Points on a hilly landscape, in no order, each with its height.
A ball rolls from a point to the lowest of its 2 nearest points, and stops where none of them is lower. Distance is the straight distance between rows; heights are no part of it.
Nek: [121  91 129 156 161 102 145 108  70 134 157 166 128 152 137 104 121 117
 117 155 137 144 198 148 104 136 141 156]  h=45.0
Kove: [117 189 178 117 174 157 184 149 110 127 150 159 159  79 151 143 148  90
  77 135 122 119 130  81  93 129 130  95]  h=22.2
vogo: [135 106 130 144 137 157 129 114 162 113  83 102  87  99  87  96 107 188
  93 132 126 139  97  99 144 126 136  87]  h=31.2
fab: [135 189 166 108 181 126 157 192 126 106 195 145 186  94 142 150 173  70
 135 168 131 134 140  95 149 139 151 141]  h=19.9
Gef: [138 111 103 133 106 136 111  86 187 110  94 133  85 124  95 100  93 160
 123 149  88 150  64  98 153 106 129 126]  h=26.6
lig: [107 194 167  99 127 170 189 132 157 134  80 114 144 143 136 102 164 110
 130 132 144 119 167 150  89  70 149  84]  h=47.3
Neluk: [178 181  64 121  57  98 129 133 145  40 109  88 103 103 107 139 128 109
 110 122 154 137 105 107 105 147 154 185]  h=34.1
diz: [136 140 149 106 145 148 166 133 173 140 148  91 138  83 105 137 152 146
  98 133 129 110  61  95 168 111 110  82]  h=17.8
Num: [102 169 101 121  83 113 120  57 121 110 104  93  99  90 174 124 111 153
  95  84 171 124 103 143  65 114 111 157]  h=20.5
Bigi: [125 153 157 116 150 146 150 184 173 149 144  68 157 167  88 102 186 114
 160 159 133 118 144 139 185  89 164 104]  h=16.4
did: [ 96  67 160 155 161  98 102 129  83 184 173 169 147 147 176 163 138 114
 145  95 127  90 154 152 142 145  99 106]  h=33.4
kipe: [117  96 168 136 193 102 119 160  82 183 181 125 175 154 194 144 124 108
 134 113 129 104 140 113 144 151  97 123]  h=30.0
Vot: [104 115 146 129 146 115 131 180  97 103 132 137 151 152  82 125 156 102
 170  83 116 100 187 167 112 166 138 120]  h=68.4
Rafuf: [ 93  92 113 145 124 131 119 128 125 167 127 117 121 183 139 106 148 140
 165 122 140 149 186 190 128 109 138 132]  h=52.1
gad: [108 170 119 103 149 140 139 113 145 163 187 111 176  94 192 147 148 129
 131 145 150 138  97 125 121  79 108 141]  h=44.4
peb: [119  82 128 157 169 176 127 118  88 143  90 185 102 117 131 116 100 129
  92 122 134 116 197 119  78 144 116  85]  h=70.1
Fub: [139 102 108 142 111 138 111 100 140 109 116 212 106 148 122 140  96 105
 124 160  45 153 121 108 109 132 138 162]  h=42.3
mefep: [140 141  59 148 103 129  81 120 138 104  93  72 109 130 124  99 123 162
  99 121 191 150 131 139 115 113 134 163]  h=38.0
Vidup: [138 149 123 141 100 132 151  67 133 102 102 190 105 131 122 134  96  97
 100 179  59 175 109  87  78 103 151 150]  h=40.1
robi: [111 146 137 130 140 174 132 139 151 112  98 148 130  74 115 163 115 152
 114 107 108 132 108  86  85 156 127  78]  h=29.6
tuse: [137  86  62 147 112 110 108  82 115 118 159 166  99 106 174 152  83 153
 143 152 158 168 139 133 108 139 116 176]  h=48.6
lif: [169 166 137 128 154 160 152 187 128  99 195 117 149  87 147 120 141  98
 137 179 165 149 154  83 149 134 168 119]  h=26.3
Mafat: [210 146 100 138 106 135 147 104 132  74  91 170  86 141 122 129 101  86
  99 191  75 161 116  64  94 129 152 153]  h=37.5
meza: [126 147 159 136 145 176 131 141 118 135  76 104 112  83 116 118 119 161
  87  98 141 105 117  99 122 138 113  52]  h=32.9
zefib: [117 113 152 133 142 159 190 121 142 206 118 139 138 181 151  99 135 159
 138 171 118 132 165 151 133  74 108  97]  h=53.0
Nif: [133 145 164  98 105 113 143 138 136 113 145 186 165 133  92 183 137  88
 134 116  27 121  97 123 107 149 145 151]  h=72.4
Zek: [197 127  64 141  71  92 131 124 125  67 105 132  98 135 117 128 115 118
 100 158 147 169 111 107 115 144 139 208]  h=38.8
dimir: [107 114 136 134 129 155 101 152 145 184 124  65 133 147 130 119 145 175
 152 108 150 116 115 150 168 114 115 101]  h=60.0
mut: [109  81  71 140  93 142  51 104 160 148  99 176  84 131 133 155  78 145
 153 106  96 150 119 147 151 136 126 142]  h=15.9
som: [127 143 121 100 120 144 154 132 191  85 128  73 119  67 111 143 122 150
 129 133 142 119  64 101 151 116 125 114]  h=23.2
Zozig: [123 158 140 108 113  73  98 166  91  76 143  94 139 112  99 152 154 124
 164  62 142  89 100 146 139 211 127 145]  h=54.5
vamuk: [145 139 183 119 151  91 172 153 127 143 158  95 156 161  87  92 186 100
 132 184 135 124 132 140 186  78 174 150]  h=24.8
rugu: [109 132 132 121 122 118 150 149 124 120 171 175 168 132 112 169 142  94
 167 122  74 136 148 144 100 151 142 155]  h=71.3
fef: [126 194 145 109 169 166 117 181 116 118 130  56 170 123 175 107 127 105
 119 119 169 128 154 119 116 114 145 118]  h=38.3
Zotut: [131 148 109 109 103  90 145  58 131 106 149  78 121 107 157 105 114 159
  98 144 171 134  91 148 118  78 123 175]  h=7.3
gaz: [ 82 161 157 112 101 116 174  97 132 176 129 133 127 140 140 141 165 135
 136 127 108 131 111 141 106 101 119 124]  h=63.8
pibi: [154 124 173 110 106 105 135 122 132  94 109 181 120 147  54 129 118 101
 113 124  33 116  81 100 134 149 145 137]  h=73.5
vulip: [115  78  86 114  96 135  51 156 151 119 145 152 122 132 113 175 101 130
 179 106  93 131 113 156 165 157 128 137]  h=20.4
limak: [128 168 161 110 154 134 185 129 153 111 156 134 156  62 122 144 148 114
  88 156 118 113  75  76 136 135 135 108]  h=17.7
Bivu: [145  83 159 163 118 120  96  85  70 178  90 140 104 138 143 104  98 157
  94 106 157 103 139 149 147 136  92  87]  h=55.4
vuga: [152 155 151 129 188 178 145 200 133 129 160  82 175 115 148  96 125 108
 117 166 150 132 158 106 156 100 148 107]  h=32.5
dinu: [136 162  85 108  73 127 121 142 181  62  89  76 104  87  99 136 121 125
 125 110 128 120  85 116 113 141 155 135]  h=29.0
zefam: [113 150 103 123 120 138  98 103 119 105 134 118 123  72 182 165 107 154
 127  92 170 117 107 122  89 132 102 118]  h=28.2
kura: [124 145 118  72 157 111 141 120 160 161 207  86 163 123 149 159 163 122
 158 135 148 119  74 126 164  92  93 157]  h=38.5
fefi: [147 121  92 127  81  89  72 146 103 101 125 159 129 147 103 163 125 101
 154  85  98 124 152 167 122 193 141 185]  h=47.5
Depe: [195 154  87 146 117 163 147 144 152  75 104 131  99 135 121 126 117  74
 136 241 112 171 144  81 118 106 194 134]  h=34.0
gid: [124 149 143 105 129  86 140 153 153 120 192  87 162 125 100 136 182 103
 150 152 136 118  96 126 171 114 152 160]  h=32.1
datem: [172  96 100 123  77 118  73 132 114  85 120 206  94 160 109 147  90 109
 124 113  67 133 118 131 131 161 137 179]  h=44.6
mer: [147 116  70 123 124 125 110 121 124  94 184  98 129  93 185 133  99 153
 147 152 190 159 133 137 122 124 120 172]  h=52.8
kis: [112 131 133 138 134 149  86 195 131 105 107  89 137 135  74 123 152 124
 165  76 134 102 153 156 140 176 136  99]  h=66.3
tig: [103 126 122 146 120 131 136  90  95 129  73 166 104 164 121 106 139 117
 117  95 146 126 198 174  63 128 109 115]  h=73.4
gizo: [117 153 139 151 134 144 149  94  82 123  68 154 104 104 118 106 120 132
  81 102 132 123 171 117  58 136 117  99]  h=71.6
dige: [ 98  93 155 134 139 120 105 115 123 211 158 153 144 138 170 198 158 137
 156  80 122  99 102 120 134 146  67 104]  h=36.9
bosed: [100 149 122 120 114  91  75 162  86  97 148 121 143 130 146 158 144 110
 178  73 153 106 159 163 115 201 137 158]  h=51.2
Nus: [109 124 114 154 107  99 123  75 110 128  44 175  88 155  91 124 120 135
  90 105 116 148 151 161 104 138 122 150]  h=75.2
binin: [ 99 178 145 112 152 182 138 183 147 110 109  81 159 131 115 108 161 103
 144 111 143 116 193 136  98 101 150  83]  h=43.7
rulan: [ 95 185 179 105 142 127 176 129 130 189 130 143 147 141 160 154 174 118
 117  94 109  97 123 133 105 127  93  94]  h=66.1
por: [151  73 147 154 138 133 121  85 109 170 106 103 110 120 144 100  90 189
  96 120 164 105  92 119 160 113  92  85]  h=52.5
Tezu: [117 121 156 123 126  93 108  97 104 176 149 118 140 126 176 152 130 142
 145  85 152 106  77 133 126 126  74 126]  h=40.7
guzu: [119 109 133 146 151 164  66 187 123 131 115  88 135 115 150 132 112 154
 146  90 153  96 149 139 152 153 117  72]  h=63.5
Luz: [163 117 127 127 119 164 127 167 182  93 131 144 134 152  87 133 120  92
 163 188  54 137  94  89 162 105 173 116]  h=27.2
mego: [110 141 138 102 106 103 127 150 134 103 130 101 141 105  81 153 152 132
 149  93 112 102  81 126 138 169 137 124]  h=57.2
dasi: [ 96  97 174 142 160 166 162 132 108 161 113 183 140 132 141 142 132 127
 127 105 112 104 165 134  91 139  98  66]  h=68.9
zeva: [122  86 102 137 120 114  65 119 127 107 150 112 130 117 130 152 109 157
 163 103 169 115 110 158 157 149 105 138]  h=25.6
Puv: [125 187 168 118 145 152 194 143 151 191  94 120 135 155 154 107 153 133
 126 150 131 111 143 151 138  69 123  85]  h=50.2
konum: [191 108  87 142 130 181 119 167 171  82 118 146  96 130 119 111  92 100
 138 209  79 162 143  62 137 131 172 125]  h=30.8
luv: [127  76 158 119 103  71 114  86 107 143 132 112 112 111 111 152 135 170
 130  83 147  95  61 135 162 143  78 123]  h=44.7
vuk: [ 97  86  92 129  99 148 105 125 188 155  73 137 103 184 101 122 125 140
 186 125  80 142 150 168 137 107 136 124]  h=15.7
zogok: [140 129 166 127 160 107 146 127  94 153 146  88 154 147 119  74 134 128
 113 153 141 128 129 139 164 105 133 137]  h=29.1
Dazud: [147 137 144 108 143  80 142 108 102 133 155  61 148 123 164  75 107 134
 109 134 168 120  92 130 159  77 117 155]  h=20.6
vil: [105 145 184 106 157 135 199 140 127 153 114 159 158 148 100 124 172 104
 142 110 115 111 159 134 106 127 113  78]  h=67.7
lugun: [141 128 159 120 141 145 159 167 188 138 116 122 149 132  55 126 172  97
 137 172  97 138 108 111 180  97 163  90]  h=23.1
mufuv: [102  60  54 143 117 134  67 118 156 144  73 164  75 174 109 126 101 126
 146 128 106 150 186 175 164 131 142 124]  h=11.0
zavad: [ 92 100 151 121 136 100 164 117  99 184 159 152 150 194 154 112 159 125
 168 126 124 125 174 175 115  99 112 143]  h=55.0
Punat: [127 126 141 150 141 118 111  82  65 127 134 166 130  81 184 153  92 147
  98  97 164 106 121 103  88 156  81 113]  h=33.3
geze: [139  96 162 120 111  99 152  73 113 138 115  88  97 115 121 104 115 180
  84 120 150 109  55 127 160 106 100 120]  h=48.7
mef: [163 131 131 143 147 141 112 153 114 115 124  61 122 153 109  61 131 136
  93 145 172 139 167 132 145 112 153 136]  h=36.8
Vupeb: [ 87 199 133 121 139 160 147 147 149 121 133 146 163  74 151 172 140 113
 126 105 110 138 128  89  74 141 127  95]  h=26.4
Nop: [118 113 130 143 136  79 128  69  46 137 184 163 144 133 159 141 109 131
 115 123 137 133 142 142 107 156 118 186]  h=41.0
Firav: [149 136 110 130 163 139 137 127  81 128 186 116 145 106 206  95  83 125
 108 161 176 155 156 108 108 118 127 163]  h=56.5
Segap: [ 85 169 146 101  78 108 151 136 167 140 102  88 122 137  94 128 166 134
 151 110 112 113 102 153 152 118 142 130]  h=60.3
ridi: [111  55 111 165 142 105 117  96  85 164  99 164  98 196 115  92 129 129
 114 130 147 136 204 189 136 126 131 146]  h=48.5
Rir: [143 112  82 140 128 128  58 144 107 113 125  95 108 132 136 112 107 157
 124 117 195 124 155 154 139 147 115 141]  h=31.3
lopil: [ 79  98 157 114 145  97 155 143  94 143 150 174 171 178 113 143 172  78
 180  96 106 105 181 173  94 162 121 138]  h=69.9
kup: [117 157 128 130 147 133 155  98 118 152 187 123 175 117 191 114 122 100
 113 191 150 168 147 118 110  67 148 158]  h=50.7
runam: [158 113  61 128 106 172  94 173 190  98 122 134 101 112 116 134  91 128
 166 159  98 156 136  94 137 129 155 125]  h=34.2
disel: [133  76 124 151 116 100 112  68 126 122  68 171  63 139  79  98  99 166
  88 117 115 140 100 125 150 150 114 128]  h=76.4
seg: [130  98 135 152 134 105 140  74  80 122 154 198 121 100 136 139  98 149
  88 133 124 146 131 107  83 165 109 133]  h=37.2
zit: [162 102  83 156 119  94 128  81 102 100 132 134 100 131 131 102 104 159
  88 159 184 161 140 124 116 139 129 186]  h=44.0
Ved: [125 171 112 132 100 131 137 118 146 105 109  56 113 132 109  88 144 136
  90 138 160 135 136 137 116 100 167 146]  h=44.5
Sefu: [135 114 147 139 156 153 151 141 133 224 136 104 142 156 166 125 134 161
 129 143 122 111 108 137 166  99  83  88]  h=56.0
dera: [179 116  36 125  79 169  68 176 168  80 104 150  73  91 143 162  89 135
 164 106 133 152 133 121 139 159 119 147]  h=38.1
fised: [111 112  99 135  92 143 105 130 209 125  85  97 105 159  84 106 119 158
 160 145 100 151  96 129 175 100 154 120]  h=21.2
lepor: [119 137 178 100 201 120 146 179 109 165 202 132 186 151 146 139 169  78
 141 128 125 114 144 121 160 140 126 137]  h=25.4
kir: [151 108 144 133  99  80 114  90 116  97  97 177  95 117  70 124  96 139
 100 103  69 117  68 111 139 169 125 141]  h=74.8

For each start below, name the point where the ball stops.
kup: Bigi
mefep: mufuv
guzu: fab
geze: fab
tig: konum
Nop: Zotut
tuse: limak
gaz: konum
datem: konum
